Each row is a point on a tangle of strands that fork, close into loops and nearly touch. The rows are in no order.
Points whose rows are less than 53.8 apart are linked; no others are. Some points are linked to none.
Q823: [ -9   5  -5  -8 -10  12 -15  -4  18   7  -8 -16  18 -15   0  13 -20   2
   5  -1   9   8  26   5   2  18  -3  17]
Q631: [  4  -2  17 -15   0  -8   1 -14  -5  27  14   8  -9  -3  12  -5  14   9
  -9   7  -7 -10   4   4 -14   2   0 -11]
Q571: [ 20  -1   3   5  -5 -14  -9   3   5   8 -21 -15  -7   5 -11   9  11  -7
  20  -4  -1  -7   1  -5  12   2 -11   8]
Q821: [ 17  34  20  -1  -1  17 -17   3   6 -23  -4 -27 -14   9 -16 -19 -20  -1
  23  -7   5   0  17  -9  -5   4   2   8]
Q798: [ 16   5   2  12  -3 -12  -5   3  -4   9 -18  10   0  -4  -1   7  16 -16
   2  17  -1  -6   8  -6 -14 -20  29   3]
Q237: [ -5   6   3  -2 -21 -17   1 -22   2   7  -4  -5 -28  -7   2  13  -7  20
 -18 -13 -16   5 -22   4  -8 -23  -7  -5]
Q696: [ 11  20   0 -27  16  20  12  -8   6 -10  15 -21   7  14   5   7  -9  -2
 -10  -3  -7  23  -3 -11  -6 -18   7   4]
Q981: [ -5 -18  -3   1 -11  11  24  -3 -11 -19 -17   3  -1  15   1  12   2   2
  -6 -21 -33   4 -17   3   3  -5   2  -7]
Q675: [ 22  16  16 -23   1  19  -5  -5   6 -14  -9 -12 -14  19  16 -18  11   1
 -11  14 -15  10   8  -8  -3  -4  11  19]
Q443: [ 29   2  -4  -9   2 -12 -18 -13  -3 -20  -4  -2  -4  -5  -3  -4  -8 -27
  13  31   6   2  -2 -11  -9   9   3   7]
Q673: [ -1 -21 -14   8 -15  17 -14  18  -6   5 -16  -1  17 -29 -13 -13  -2 -11
 -15  -6 -10   1   4 -10   2 -17  17 -12]
Q18: [ -1  -9  12  -2  -8   8  17 -16  -3 -17 -20  -9  -5  16  17   6  -5  14
   1  -6 -24  -6  -9  10   4   3  -7   2]
Q441: [ 22  10   7 -12  -9  25  -6 -15  -2  13  -4  -5 -21   0  -7  -6  32  25
 -20  -3 -11  -6 -17   0   0 -13   3 -14]
Q614: [ -4  -2   4  16  -8 -24   1 -21   4  19  -7  12  11 -19  11  10   8   1
 -19  10 -17   1 -20   4  -7 -17  -4   1]
Q6: [-10 -19  -3   2   3 -21  -4   0  16 -11  14   0 -18  -3  17 -15 -24 -15
   3   3  21  -3   8   6  -4  -9   6   4]
Q31: [-11 -16  -8  39 -11   9  -8  25 -10  14  -6  11   3 -12 -14 -13   2  -9
  -9  16  -4  -6  -9   5  -3 -26  13 -29]
Q399: [ -8 -12  -4  -3 -11   8   6   7  -8 -11   4   8   1   5  19  -3  -6   4
 -13 -12 -17  12  21   0   9  -1  10  15]
Q514: [  4  10 -15  12 -16  -1  -5  16 -25   7  -9  -6  -4  -3  -4   6 -14 -16
  19 -21  20  13  13   0  12   4   1   2]
Q358: [-18  -3  -4  -1  18   9  20 -17  19  13   9   2   2  19 -12  29  13  14
   8  -7   1  -8  -3  19   2   5  -7 -14]
Q148: [  8  15  -8   7  -5  12   2   6  -8  -8  -4 -21  -5   3  -4  -1  -4 -15
  21 -27  21   6  11 -13   6   0   7  12]
Q368: [  3 -19   0  10  18 -20  -5  -9  18  -5  26   7 -12   4  26 -13  -4  -9
  -2   6  17  -8  -3   0  -5 -25   0   6]
Q423: [  3   1  19  -1  12 -14   5 -15   0  13   0  16  -2   4  16  -4  26  12
  -4  16 -15 -17 -13  -6  -7  10  -7  -4]
Q556: [  0 -29   3  -7   5 -20  -5  -3  18  13 -10   4  21   3  -1 -13  23 -12
 -13   2  -3  -9  -2   9  10  -4 -20   2]
Q226: [-23  15 -11   9   8  10   4  14  -2   6  12  12  21  -1  13  24  -3  27
   8 -11  10  -8   2   1   4   9  -2  12]
Q588: [ -8 -29 -25  -5  -5  19  -9  25 -18 -24  -7  -3  24  -8 -25  -2 -13  -7
  -7   5  -9  -3  -6  -2  13 -10   1 -21]
Q431: [-11 -11  -1 -12  18  -6  24 -13   7 -14  -8  -9   9  -3  21  -1   1 -14
   0   2  13  -2 -19 -11  -9   9   7   7]
Q636: [ -6  12   9  -7   8  -1 -21  10   9  -3   5 -24  -4  16  -5  -8  -6   6
  23   7  14 -15  11   4 -13 -13   6   9]
Q563: [  5  -2 -11  25  -4  -6  -4   5 -21  11   2  10   6  17  -1  10  24   0
   8 -12   4 -12  -8   8   8 -11 -15  -3]
Q914: [ -8   6   7  16  -7  14   9  12  -3  -6 -10  11  -7  -7  36   1 -18  13
  21  -2   1 -15  12  -4  -1  24   9  14]
Q698: [ -2 -16  -5  -6 -24  16   2  15   1  31 -14  16  -8 -17 -20 -17   7  11
 -10   5 -26 -11 -24 -14  17  -3  -8 -24]
Q129: [  0  -2 -21  -5  -1   1  -5  -2  16   2  14   6   2   7 -15  23  19  11
 -14  -7 -16   5   5  -1  -1 -29   3   5]
Q350: [  8  29   4   8  10  30  -4 -10  15  -2  -6 -12   5  12  14  14  -4   6
   6  12   8  11   8   7   5  -1  -8   7]
Q908: [  1  -2   6   1   2  19  -7 -20  -4 -12 -12  -8  12  15  11  -7   2   0
  -9  19   6  -5   3  26 -18   1  -2   1]
Q574: [ -5   3  -3  16  -1 -10  -6   2 -18  16  -1  -2  22  18  12   5  11  14
  16 -11  14 -25  -7  14   3 -12 -21   5]
Q811: [-21   3   7  17  -3 -16  -7  22   4 -17 -12  14   2   0  14 -23  -5 -11
  13   3  -7 -17   3  -3 -12  -2  11   8]
Q188: [ -8 -17  -4 -16  11 -21 -14  17  17  -6  -5  11   7  -5  -4 -14   5  -8
  -9  10   8  13  15   2  26  12  -7  13]
Q125: [  4 -20 -20   8 -31  14  -3   8  -6   4 -28  12   9  -4 -12   6 -12 -10
  -7  -2 -28  14 -13   8  14 -15   8   1]
Q626: [-22  11  -4   1  -5   1  -2 -11 -10   2  -7  11  12   3  14   1   1  20
 -20   6  15   4  -3  27   6  -1  -4  -1]
Q293: [ -2 -15   7  -7   2 -13  10  16  -5  -5 -22 -11 -14  27 -12 -16  10 -11
   8  -8  15  -2  -8  10  13   2  -2  -5]
Q488: [ -5  11  -2  -1 -11 -21   6 -14   8   0 -16  -1  -2 -15  14  16   1  18
 -19   3 -17   3 -23  -4  -2 -18   0  16]
Q337: [-20  16  -6  -4  17   5   7  17  15   0  10   2   8   0  -2  25 -12  21
  15   4   6  -2  10  -4   3   5  14  10]
Q934: [ 20   9   0 -13  -7  14  -3  -4  -6 -10   2   5   2 -19  -8   3  -1  13
 -12  13 -17   6   7 -10  -1  34 -10   4]
Q139: [ -9   2  -7   9   7   1   1  -8  21 -17   2  -3  17   4   6 -28   8 -15
   4   0  23 -21   1   7 -15   0   4   2]
Q433: [-10  11 -15  22   5  -3   4   0  15 -26  13  -2  -2  -3  -8 -23   3 -18
  10  -3  12  -9   0  -2 -19   9  11 -11]
Q830: [ -3 -10   0  14  -1 -10  12   5 -11   9 -12  15  -3   6  12  -8   1 -14
  22  -5  -3  -2 -20  -1  22  25 -23  -1]
Q11: [-10  10   2  -3 -13   6  -9  -4 -16  12  -1  -5  27 -23  17  -5 -16   5
  -2   0   3  -6   1  -2 -19  25 -12   7]
Q90: [ -3 -14  -3 -27  -2   2   1 -33   3  -3  -9  11   0   9   3   9   1   4
 -21  13  -5   7 -12  23   1  -7  -3 -10]
Q874: [-10  -5  12  -4  -3  11   4  -1  12  24   4   6  24  -4   6 -17   6  -9
   0  -4  12 -18  31   9 -18   6   9  -2]
Q577: [-14  -6 -11   8  -6   1  -3   6 -12 -33   5   6  -3 -17   0  -4 -24 -26
  -1  -3  -3  16  10  -9 -16   5  19  -3]
Q589: [ 17   9   9  13  -8 -14  -4 -17  -3  27 -10  19  17 -15   0   8  26   4
 -14   8 -13 -11 -18   6  -1 -11  -7  -9]
Q672: [-10   1  10  -1 -15  -6  -9  18 -11   8  -4  -8   2  -2  -2 -21   7   2
   0 -17  -7 -11   6  -4 -16  -5   9   3]
Q667: [ -3   0  11  -4  19  15  12  -5  17  -2  -6 -15   0  23  13  11   0  23
   6  -2  15  -9 -18  23  15 -14  -2   4]
Q780: [ 18   0   1 -36   4  10  15 -11  -4   2  22 -10  -5   7 -14  11 -20   4
   9  -7  -7  14  15 -12   4   4   3   4]
Q439: [ 14 -21 -18 -12  -1  15 -12   3  -4 -17  -7  -6   9 -27 -13   0  -2 -11
 -20  11  -8   7   0 -18   0  -8  17  -8]
Q254: [ 20   8  -8  -8 -10   8  10   4 -21   4   3  10 -18  -8 -20  14   0  11
  -1 -11 -11  17   1 -11  17  13  -1  -6]
Q755: [ 13  15  -8 -32   9  19  13  -9 -11 -13  21   2   7   9 -20  11 -18   8
  -7   2  -1  26  10  -4   2 -12  12   3]
Q851: [-13  10  -5  -8 -10   5   8   9 -21 -14   0  -1   8  -2  16  -3   1  14
 -15 -14  -5  12   1  -6  -6  -2  14  16]
Q691: [ -1  -1   7   1  -3   6   9  -3   6 -11  -1  11   2 -12  12   3 -11   3
   3   8 -18  -1  13  -7  -8  39 -11   7]
Q38: [-14  -3   6   3  -2  19  -1 -32   8  -1   7  -2   7 -11  26   0  -1  11
 -25  -9  -3  14   6   5   6  18 -11  -2]
Q853: [ -7 -15   7  -3 -11   7  16   3 -16   9   7  17 -12  14  31  -9  -3   2
  -4 -13 -14   0  18   6   2  -5  11   2]
Q647: [-24  10  -3  12  16   3 -14   8  22 -14  15   6  17  -6   0 -11  13   0
 -13  11   7  -6  14  -4 -27   0  17   7]
Q656: [  3   5   4   5  12  -6   9  13  -7  -3   6  15   3  15 -11  10  -2  10
  30   3  -2 -19   8  -6  12  25 -21   1]
Q204: [  5  -1  13  12   6   5   9 -14   4  13   9   1  -6  -2  -9  10   6   4
   8 -13   1  -3   0  -1  20  40 -38 -13]
Q145: [  8   0  23  -5 -15 -15  -6   9 -11  31  -7 -17  -9   2   5 -21   8   3
   8 -19   7 -16   4   1  -7  -8  -3   0]
Q555: [  9 -10  -6 -13  11 -18  -5   0   7  -5  -3   6  12   8  -5  -6  18  -6
  -7  12  10   4  -4   1  24  15 -26  10]
Q287: [-18 -19   3  -7   6 -14  -5  12  30   8  -7  22   8  -7   2 -15   5 -12
 -15  13  -7   4  20   3   5   6   6   5]
Q619: [ 17  -9   3  -9   3 -17  -9   0   1 -29   3  -3  12 -14 -20  -1  -8   0
 -16  12 -22   8  -8 -14   2   4 -19   7]
Q79: [ -7 -11 -19  28  -5  10  -7  17  -4  -3  -1   7   4  -9 -12   7   2  -4
 -12  -7 -15   6   1   0  -7 -15  11 -12]
Q52: [  3   4 -13  17   5   6  21   0  -1  -8  13   7 -18 -10  -2   6 -10 -21
  13 -18  20  22  12 -20  18  19   3  -4]
Q919: [-18   0   1  -7  20  -8  11  14  18  -2   5 -13  -8   4   0  21 -20   7
  22   2  14  -5   1  -1  -5  -7  21   3]
Q244: [ -8   6   1 -12  25  -4  16   8   7 -30   7  -8  -4   5 -22  -6 -21 -14
   3   9  19  24   4  -9   1  -2  17   2]
Q266: [-15  23 -11  15   9  10 -13   7  11 -17  21   1   3  -6  -5  10  -7  -8
   5   9   9   4  18  -5 -19  -1  22   4]
Q825: [-24  -1   5   8  -3  -8   9  -7   1  17  -8   3   0  -2  21  13 -13   9
   2  -2   9  -2 -10  23   4   7  -3 -10]
Q655: [ -8  -7   0  10  11   0   0   0   4  -3  -1 -10  13  17  15   2  -1  20
  10  -6  26 -17 -12  21   7  -6 -16   7]
Q198: [ -3  -5  15   8   9   6  11 -26   1  -1   6   9   0   5   4   7 -15  16
   4  -3  -5  -1   4  11  27  29 -36 -14]
Q583: [-30  -2   6   6   5  -7  21  -4  -4  -4 -10  -4   3  -8  24   2 -12   0
  -5   0  11  -3 -12   7 -18   7  12  -4]
Q379: [ 25 -18   4 -25   1   2  10  -9 -10   5  14  -5  -3 -14 -20  13 -16   0
  11  -7 -21  -4   5 -17  -5  16  -9  -6]
Q610: [  4  19  24  -8   9   5 -18   9  11 -24  18 -18 -12  21 -16 -24  -9   6
  26  -6   1 -21  16  -2 -10 -12   2   4]
Q967: [ 13 -17  -5  -5 -10   2  -1   1 -17  14  19   6  -6 -11  -4   7 -10  -8
  11  -8 -16  -2   3  -7  -8  13  -9 -12]
Q157: [  3  14  -5  -2   7   8  14  -8  -2   8   6   1 -11  -9  13   8   2 -10
  12  -7  16   8   5 -15   7  25   6   6]
Q216: [ -5 -10  10   9   9  -7  11 -22  -2 -12   9  -1 -11  10  16  -6  -4 -13
  10   9  10 -14 -11   6 -18  10  -9 -14]
Q713: [ -6   9  -2  10  16  -3  -9  12  13  -7   7  16   9  -3 -17  -4  30  -3
 -13  22   0  -3  -1  -9 -17   1  12  -5]
Q959: [ -2   7   1  -3  -5   7   2   8 -12 -13  -4  20   1   4  27   4 -19  15
   8  15 -17  -4  17  -2   3  29  -3  16]
Q365: [ 23 -27  -3 -20 -11 -12 -13  -3   8   8 -19   0  13  -6  -8 -12  14  -4
 -19   1 -22  -2  -9   0  11 -10 -17   2]
Q202: [-16   0  -5   9  11   3  -8  -2  18 -15  13  -3  11  11   9 -16  -7   1
   3   5  34 -12   4  16  -2   1 -13   7]
Q572: [-12  15  -1   8   6  -4   3   2  18  10   9 -28 -14  11 -13  20   8  15
   3 -13   5   0  -5   4  -5 -27   8  -1]
Q785: [ 12  -7  11   1  -7  -1   7 -15 -17  22  -4 -11 -12   9  14  -1  14  -4
  14 -24  -4 -11  -3  -2   0  -7   1  -4]
Q854: [ 26   5   5 -17   9  -5 -11  -5  -6 -27  -5 -12 -11  10 -11  -5 -11 -14
  -5  27   9  19  -5  -1   0  -3   4   3]
Q522: [ -6 -10  16   5  -1 -20   7  12   1  13 -14   0 -28  13  -3 -14  10  -4
   2   2   2  -9  -6  13  -3  -8  14 -16]
Q540: [  3  -5   8  -4  18   3  23  -1   1 -15 -17 -14 -11  28 -18   0   1 -11
  15  -1  25   5  -7   9  18   6  -7  -7]
Q71: [  7  -6  17 -12  -2   7  15  -8   9 -20 -13 -14   1   8   6  -1 -21  19
   4  -3  -7   7   3   2  19  11 -14  19]
Q772: [ -5 -11   9 -14   1  19   8 -13  15 -12  -6  -7   8  -5  22  -9  -2  15
 -20  -6  -8   9   4   2  21  21 -13  21]
Q142: [ -3  -1   6  -3  -8 -20   9  -5 -11  17   9  -3 -36  -6  -7   9   6   8
  -7 -11 -11   2 -28  -3  -5  -8   2 -23]
Q140: [ -5  -1 -11  18 -23 -14 -14  21 -14  27 -11   0  -2  -4  -6  11 -16 -14
  22 -10  -6   7   1   3  14  -6  -4   5]
Q442: [ 15  -9  -3  -6 -13 -14  -7  15 -18  28  10  21 -10 -14  -2  -8   5 -14
   3   4 -16   0  -3 -12  -1   3   1  -9]
Q723: [ 10  25   7   5  -6  12 -13  10   9 -21  -1 -24 -13  11  -3 -14 -19  -1
  19 -14  23  10  16  -2  11 -13   7  13]
Q935: [ 11   5 -15 -11 -11  20  -5  -7  -9 -12  12  17  13  -6 -16  14   0  19
 -17   3 -16   4   7  -3  -2   5  -3   5]
Q955: [  8  -9  -8  -4   0   7 -11   7  -7 -28  -3  -6  -2 -28 -13   6 -18 -22
  -1   3 -12   9   8 -19 -14   0  28  -2]
Q449: [-14  -9   7  -1  23  -8  22 -12  12  -5   0  -8   3   5  11   4  -6  -2
  17   2  18 -16 -21   1  -2  23  -9  -6]
Q813: [-15 -10 -14  15   3 -19  -1  13   9   1   7   2  20  -8  14   2   1   1
  -2 -17  -3   0 -12 -12  16  -5 -19  17]
Q4: [ -6  -2   7   9  25  13  17  -6  21   3   5 -10  -4  31  -7  19   6  15
  25  -5  11 -14  -2  16  11  -1 -13  -9]
Q394: [ -1 -17   5  25 -12   7  -1   1  -9   8  -7  12   9   0  -5  -3   4   6
 -14  16 -20 -12 -14  15 -10 -30   7 -26]
Q893: [ 10   8   6  29  -6 -21  -9   6   1   5 -15  13   6  -1   3  -1   7 -17
  16  16  -6 -23   0  -3 -23 -17  10  -3]
Q903: [  4   6  -6  -7   4 -18  -8  11  -2  -2  -4   2  -5  -5 -10  10  10 -13
   2   7  -5   6   2 -16  -7 -14  27   7]
Q486: [ 11  20   3  -7 -10   2 -10  16 -22 -25  -8  -4   3   5 -25   4  -2  23
  -1  -5 -22  -3  -5 -10  -3  -7   4   8]
Q101: [-28  -6  -8   5  15   5  16  -4  13 -11   3  -6  10  14 -10  26  -8  13
   0   1   7   3  -3  18  -5  -4   1  -8]
Q192: [ -9   8   0  18  -5  12  11 -13 -22  28   5  15   7 -10   3  20  17   6
  -3  -6  -3 -13  -4  10 -17  -7  19 -27]
Q731: [ 10  -8  -5 -29  14  -1   4   6  -1 -19  -7 -10 -10   6 -30   4 -10 -18
  -4  14  15  24  -3   3   3  -1  17  -7]
Q418: [ -9  -3 -14  27  -6 -12  -2  12   4   5  11  -1  15  -4  -1 -12  12 -17
  15 -31   4  -9 -10 -11   4   2 -26   4]
Q977: [-14  -2  -7   0   9 -15  -9  17  21  13  -1  23  15  -6 -13   3  22   1
  -9  10 -14  -9  14  -3  -2  -7  13   2]
Q455: [ -9   0   2  -1  10 -16  -7  21  -3 -18  10 -10  -3  10 -32 -24   8  -8
   8  -5  24  -7  -9   5  -9   2  -5 -12]
Q260: [  9   1  -7 -22  17   4   3  -5   2 -23  17  -6  11  14  11   3  -5 -13
  -7  16   2  14   3 -10  -9 -22  13  14]
Q999: [-10   8   3  23  17 -17   0 -14  -1  -6  14   4 -10  10  15   7  -4   7
  10  23  19 -14 -14  15 -14   1 -12 -11]
Q154: [ 10   7   6  -5  19  -8  15  -1  -8  11  13   0  -8  11 -20  14 -20  10
  32   3   2  -6  14 -11   8  12 -10   0]
Q817: [ -4  14   3   7  -1  23 -11 -18  27   3   0 -14  12 -10  11   3  -3   9
 -13   0  13  14  14   8   8  17 -17   9]
Q582: [-11 -15   5 -17  -7   3  27 -10 -17  -6 -19   4   2   5  12 -10   9  -4
 -16 -20 -13  13 -21   5   9   8   3  -6]
Q122: [-19  -4  -2  13  12  -9   2   9  15  -4   7 -14  -7  10  -9  18   1  -3
   9  -2   9  -4   2   3 -16 -10  12  -5]
Q847: [ 25  14  15 -10  -9  22  -5 -10   1   7  -4 -20 -25   6   3  -8  21  11
 -12  -2 -17   1   0  -5 -11  -3  11   1]
Q398: [ 16 -16   4   6 -16   8 -27   7   9  24  -5  -1   2 -26 -12 -19   8   5
 -19   7  -9  -5   8  -4   9   7 -16 -12]
Q858: [-14 -10 -10  -9  12  -8   4   1  -1 -16  26   9  13  -1  16  -2  -1  -7
 -17   5   8  11   5  -5  -4 -14   5  11]
Q569: [ 22   1 -11  12 -13 -10 -25  17 -23  24  18  13 -14 -16  -9  -3   6  -9
  -3   5   3   6  13 -12  -2 -14  11  -4]
Q641: [ 16  -7  -5  -1  -2 -29  -8  -8 -16  -9 -12  -2   4  -5   8  -1 -14 -26
   8  11   6   1 -14  -8  -8   1  -9   6]
Q497: [  0  -2  -5 -16   3  -1 -12   1  -5   2  16  -7  -2  -8 -12 -11   5   1
 -27   9  12  16   0   9  -7  -6  10  -3]
Q73: [ -8   7  -7  30  -1  -8   5   9   7  -8   9   5  -7  -4  -1 -10   0 -10
  13 -13   8  -8  -2  -5   0  14 -15  -4]
Q332: [  8  21 -12  -3 -17  17 -12  10 -27 -12   2   4  10   0 -21  13  -6  26
  -6   3  -6  -2   3   3  -3   2  -2   1]
Q385: [ 12   2   1  -3 -13  -8   7 -14 -13  -8   4   5 -10 -12  -8  14 -34  12
  -6   6 -14  20  -2   3  12  12 -25  -6]
Q819: [ -2   8 -11  -7 -13  14  -7  -5  -2  19 -12  -2  25 -26  -1  13  -1  -3
  -6   0   7   6  15  -2  -8   7  19  13]
Q440: [  6  -7  -4  11   8  13   7   6   9   9   2  -1 -16  13 -16   8  27  -8
   6 -12   7   0  11   3  18   8  -3  -8]
Q697: [-18  11  -8  10  -4  -4 -17  15  -6 -18   5  -7   5 -12   0   4 -17  -9
   7  -7   3   0   9  -6 -23 -10  19  10]
Q166: [ -5  -7 -20  26 -21   6 -17  24  -6   5  -5  11   8 -12 -17   7  -8 -10
   7  -3 -20  15  -3  -3  10 -12  -2   2]
Q56: [ -7  -8  -6   4   2   2   0 -11 -14  -7  17   6   4  -2   9 -14   7 -15
 -23   4  18  12   4  11 -10  -4   6  -8]
Q822: [ 12  10  14  -3 -18   6 -13  11 -16 -21  -5  -1 -12   6   2  -4  -6  16
   3  -1 -32  -7  16 -10  -6   5  -2  10]
Q329: [  5 -14   8  10  -8   4  -7 -14  -9  -9 -19  -2   7   8   2  -2  -1   5
 -17  22  -9  -8  -7  29 -21 -11   2 -15]
Q756: [ 15  -5   5  10   6 -10  13   5 -11  10   3  17 -10  12 -14  10   5  -2
  23  -5  -6  -7  -1   1  27  26 -30 -11]
Q149: [  3  13  12  -2   5  -3   9  -3  -5  -1  11 -14 -10   4   4   5   5  14
   6  -3  -3  -7 -11 -12 -13   6  -5   4]
Q690: [ -1  20 -22  -7  -1   1  -7  -9   7  23  11  12  11  -6  11  21   6  16
 -11  -3  19  12   4   6  19 -17   1  16]
Q97: [  5  22  -6  -4  13  -4  -1   7   9  10   2 -12  -7  -6 -13   8  20 -19
   7   2  12  12  -7 -23  -9  -8  25   4]
Q917: [-13  -4  -2 -20  -9 -10  -1 -21  -3   1  -4  20   2  11  12  -1  -4  22
 -28   7   3   4 -12  23  12 -14 -18  -1]
Q2: [ 20  28  11 -11  13  24  -9   0  21  -3 -16 -22   3  22  16  -5   0   3
   3  10  -7   3   1  -6   1 -11  -3  12]
Q644: [ 14  19 -10 -13 -11   2   1  -7 -18  24   2   5 -18  -9  -6  11  14  11
  -9 -16   8  16 -10  -7  24  11  -1  -4]
Q161: [  7   5  10  -2   2  10 -15  -2   5 -24   6 -16 -23   2  -5 -10 -12 -17
  14   7  -7  -5  13  -5 -33 -13  28   0]
Q661: [  6   5  -2 -25 -10  -4   3 -19  -4  22  -3  11 -19  -6   0   3  14   4
 -23  -2   6  19  -9   5  19  -4   4  -7]
Q559: [  3 -14   9   5   7 -24  -2  -2   8   3  18  15   8   6  18 -21  10 -15
  -3   6   0 -17   9   0  -7 -23  -3   3]
Q807: [  4 -13   9   8  -1 -33  -1   8   1  10  -2  14   4   6   1 -10  12 -16
   2  17 -15 -14 -12  -2 -14 -25  -1  -3]
Q777: [ 10   1  15   8   8   1   7 -14   9 -16  -2   0   6  -1   8   2 -30  17
   9  11   7  -2   8   1  23  22 -31   9]
Q803: [  5   3  14  21   8  -5  -4 -11   4  18  -5  13  14  -7   2  -5  34   0
  -6  12  -5 -21 -10  -2 -13  12 -13  -7]
Q857: [ 13   6 -15   6  -6  -6 -21   0 -19  10  26  -1 -11 -25  -6  -5   2  -6
 -18   7  17  16   0 -10  -9  -3   5  -6]
Q457: [ 11   0   5 -10  10  26  27  -9   3 -13 -12 -19  -4  24  -1   4   0  -8
  22 -19  12   9   6   0  20  13   1   3]
Q769: [  5 -12   6  -3  -5  -1  17   1 -16  19   1   8   1  16  20  -2   8  -9
  16  -8  -5 -15  14   6  -4 -13  17  -4]
Q988: [ 18  -8  14  10 -18   3 -24  -3  14  15 -16   2   1 -18   2 -17   9   3
 -15   5 -20  -6  20   0   1   9 -14  11]
Q901: [  4 -25 -15  -5 -20  18   7  12  -1   7 -35  10   2  -9 -16   2  -2  -2
  -3  -2 -26  -2 -27  -7  22  -7  -3 -15]
Q824: [-25   6 -17  19   3  -9  -2  18   6   7   9  12  35 -14  10  12   1   6
   5 -11  -5  -7  -3 -12  -4   0  -9  16]
Q360: [-17  13  -7   8  -4   4  -3 -13  -8  18  11  14  24  -4  14   2  14  10
 -25  -6  20  11   6  19   9 -19   5  -1]
Q164: [ 12   5   7 -11  -3  -4 -19   2  -1  12   7 -32  -9  15 -10 -11   1  -1
  16 -11  17 -10   2   3  -8 -11  -8   5]
Q403: [ -5   2  -5  -2 -12  13  -4   1 -12  17 -11   4  17 -12  -1   8   0   4
   4   1  -2 -11   6   7 -11  21  -1  -2]
Q362: [  6   3   8 -19   7  10  18  -7   2   2  -1  -7 -14   4   6   3  -5  -1
  13  -8  19  17   8  -4  25  24  -4   5]
Q982: [ -1  20  -2   7   5   0   0   4  14  -2  26 -22  -9  -5 -13  16  -1   9
  -5 -14  -6  12   3 -16 -13 -21  13   5]
Q624: [ 11  34  -5 -23  23   7   7   6   5   2   7 -17  -1   7   1   6   5  -9
  -6   5   7  27 -14 -19  -3  -9   9   3]
Q472: [-16  13  10  19  -2  -1   0  21  12 -11 -11   4 -11  -2  20 -24 -10  11
  18  -8   8 -22   3  -3  -6  17  10  11]
Q285: [-15  -7  -7  -7  14  -8   0  12  15 -21  11  -1 -15  -4   3  -8 -19 -12
  -2   2  24  18  15  -1  12   1  13   7]
Q460: [ -6   9  -2 -38  -3  14   8 -36  -4   9  -2  21  -7   3   7  13  -1  12
 -18   0   2  10 -14   9   1   0  10  -9]
Q971: [  5 -22   5   5 -20   3 -15  20   5  31  -5   0  -8 -18 -18 -14   4   8
  -2  -4 -27  -4  -7  -3  13   5 -13 -14]
Q432: [ -5  -9  13  -3  -2 -27   7  -2  -6  34  13   1 -26   2   2  -3   9   2
  -4  -3  -6  -7  -4   9  -9 -21  10 -17]
Q815: [ -8 -12   2  10  -3   4  18  -3  -8  -6 -18  15  -8  -2  13 -10   6 -19
  -3 -10  -2  10  -5   0  12  25  -7  -7]
Q356: [  7  -2  12 -34  21  -2   8   4  14  -2  -4 -14  -1   9 -20 -16  19  -9
  -7  10   9   7 -15  -3  -1  13   1  -1]
Q200: [  7  -8  -1   4  -7 -25 -21   7 -11   4 -16  -4   1   0  -7 -10 -18 -24
  21  13  12 -15  -2   7  -9  -6  -6  -2]

A fork is a point with three links, a tip a point with one. Leave the first point through the second and follow the links. Name the first fork or tip that comes.
Q556 / Q555 | Q79
Q697 / Q266 | Q365
Q755 / Q780 | Q696
Q811 / Q472 | Q822
Q139 / Q433 | Q122

A tip is a point with one link. Name the tips that can be reached along the links from each point below, in the order of the rows.
Q90 | Q254, Q999, Q690
Q497 | Q200
Q399 | Q908, Q672, Q851, Q365, Q988
Q293 | Q52
Q332 | Q811, Q822
Q981 | Q441, Q11, Q154
Q4 | Q563, Q982

A piece is two or more points that can be reached from each other along the links. Count, over all rows, the pieces, the separate loops (a circle has one, a figure eight two, a Y none), the forks (points with three links) and the tips (points with one).
pieces | 7
loops | 4
forks | 11
tips | 17
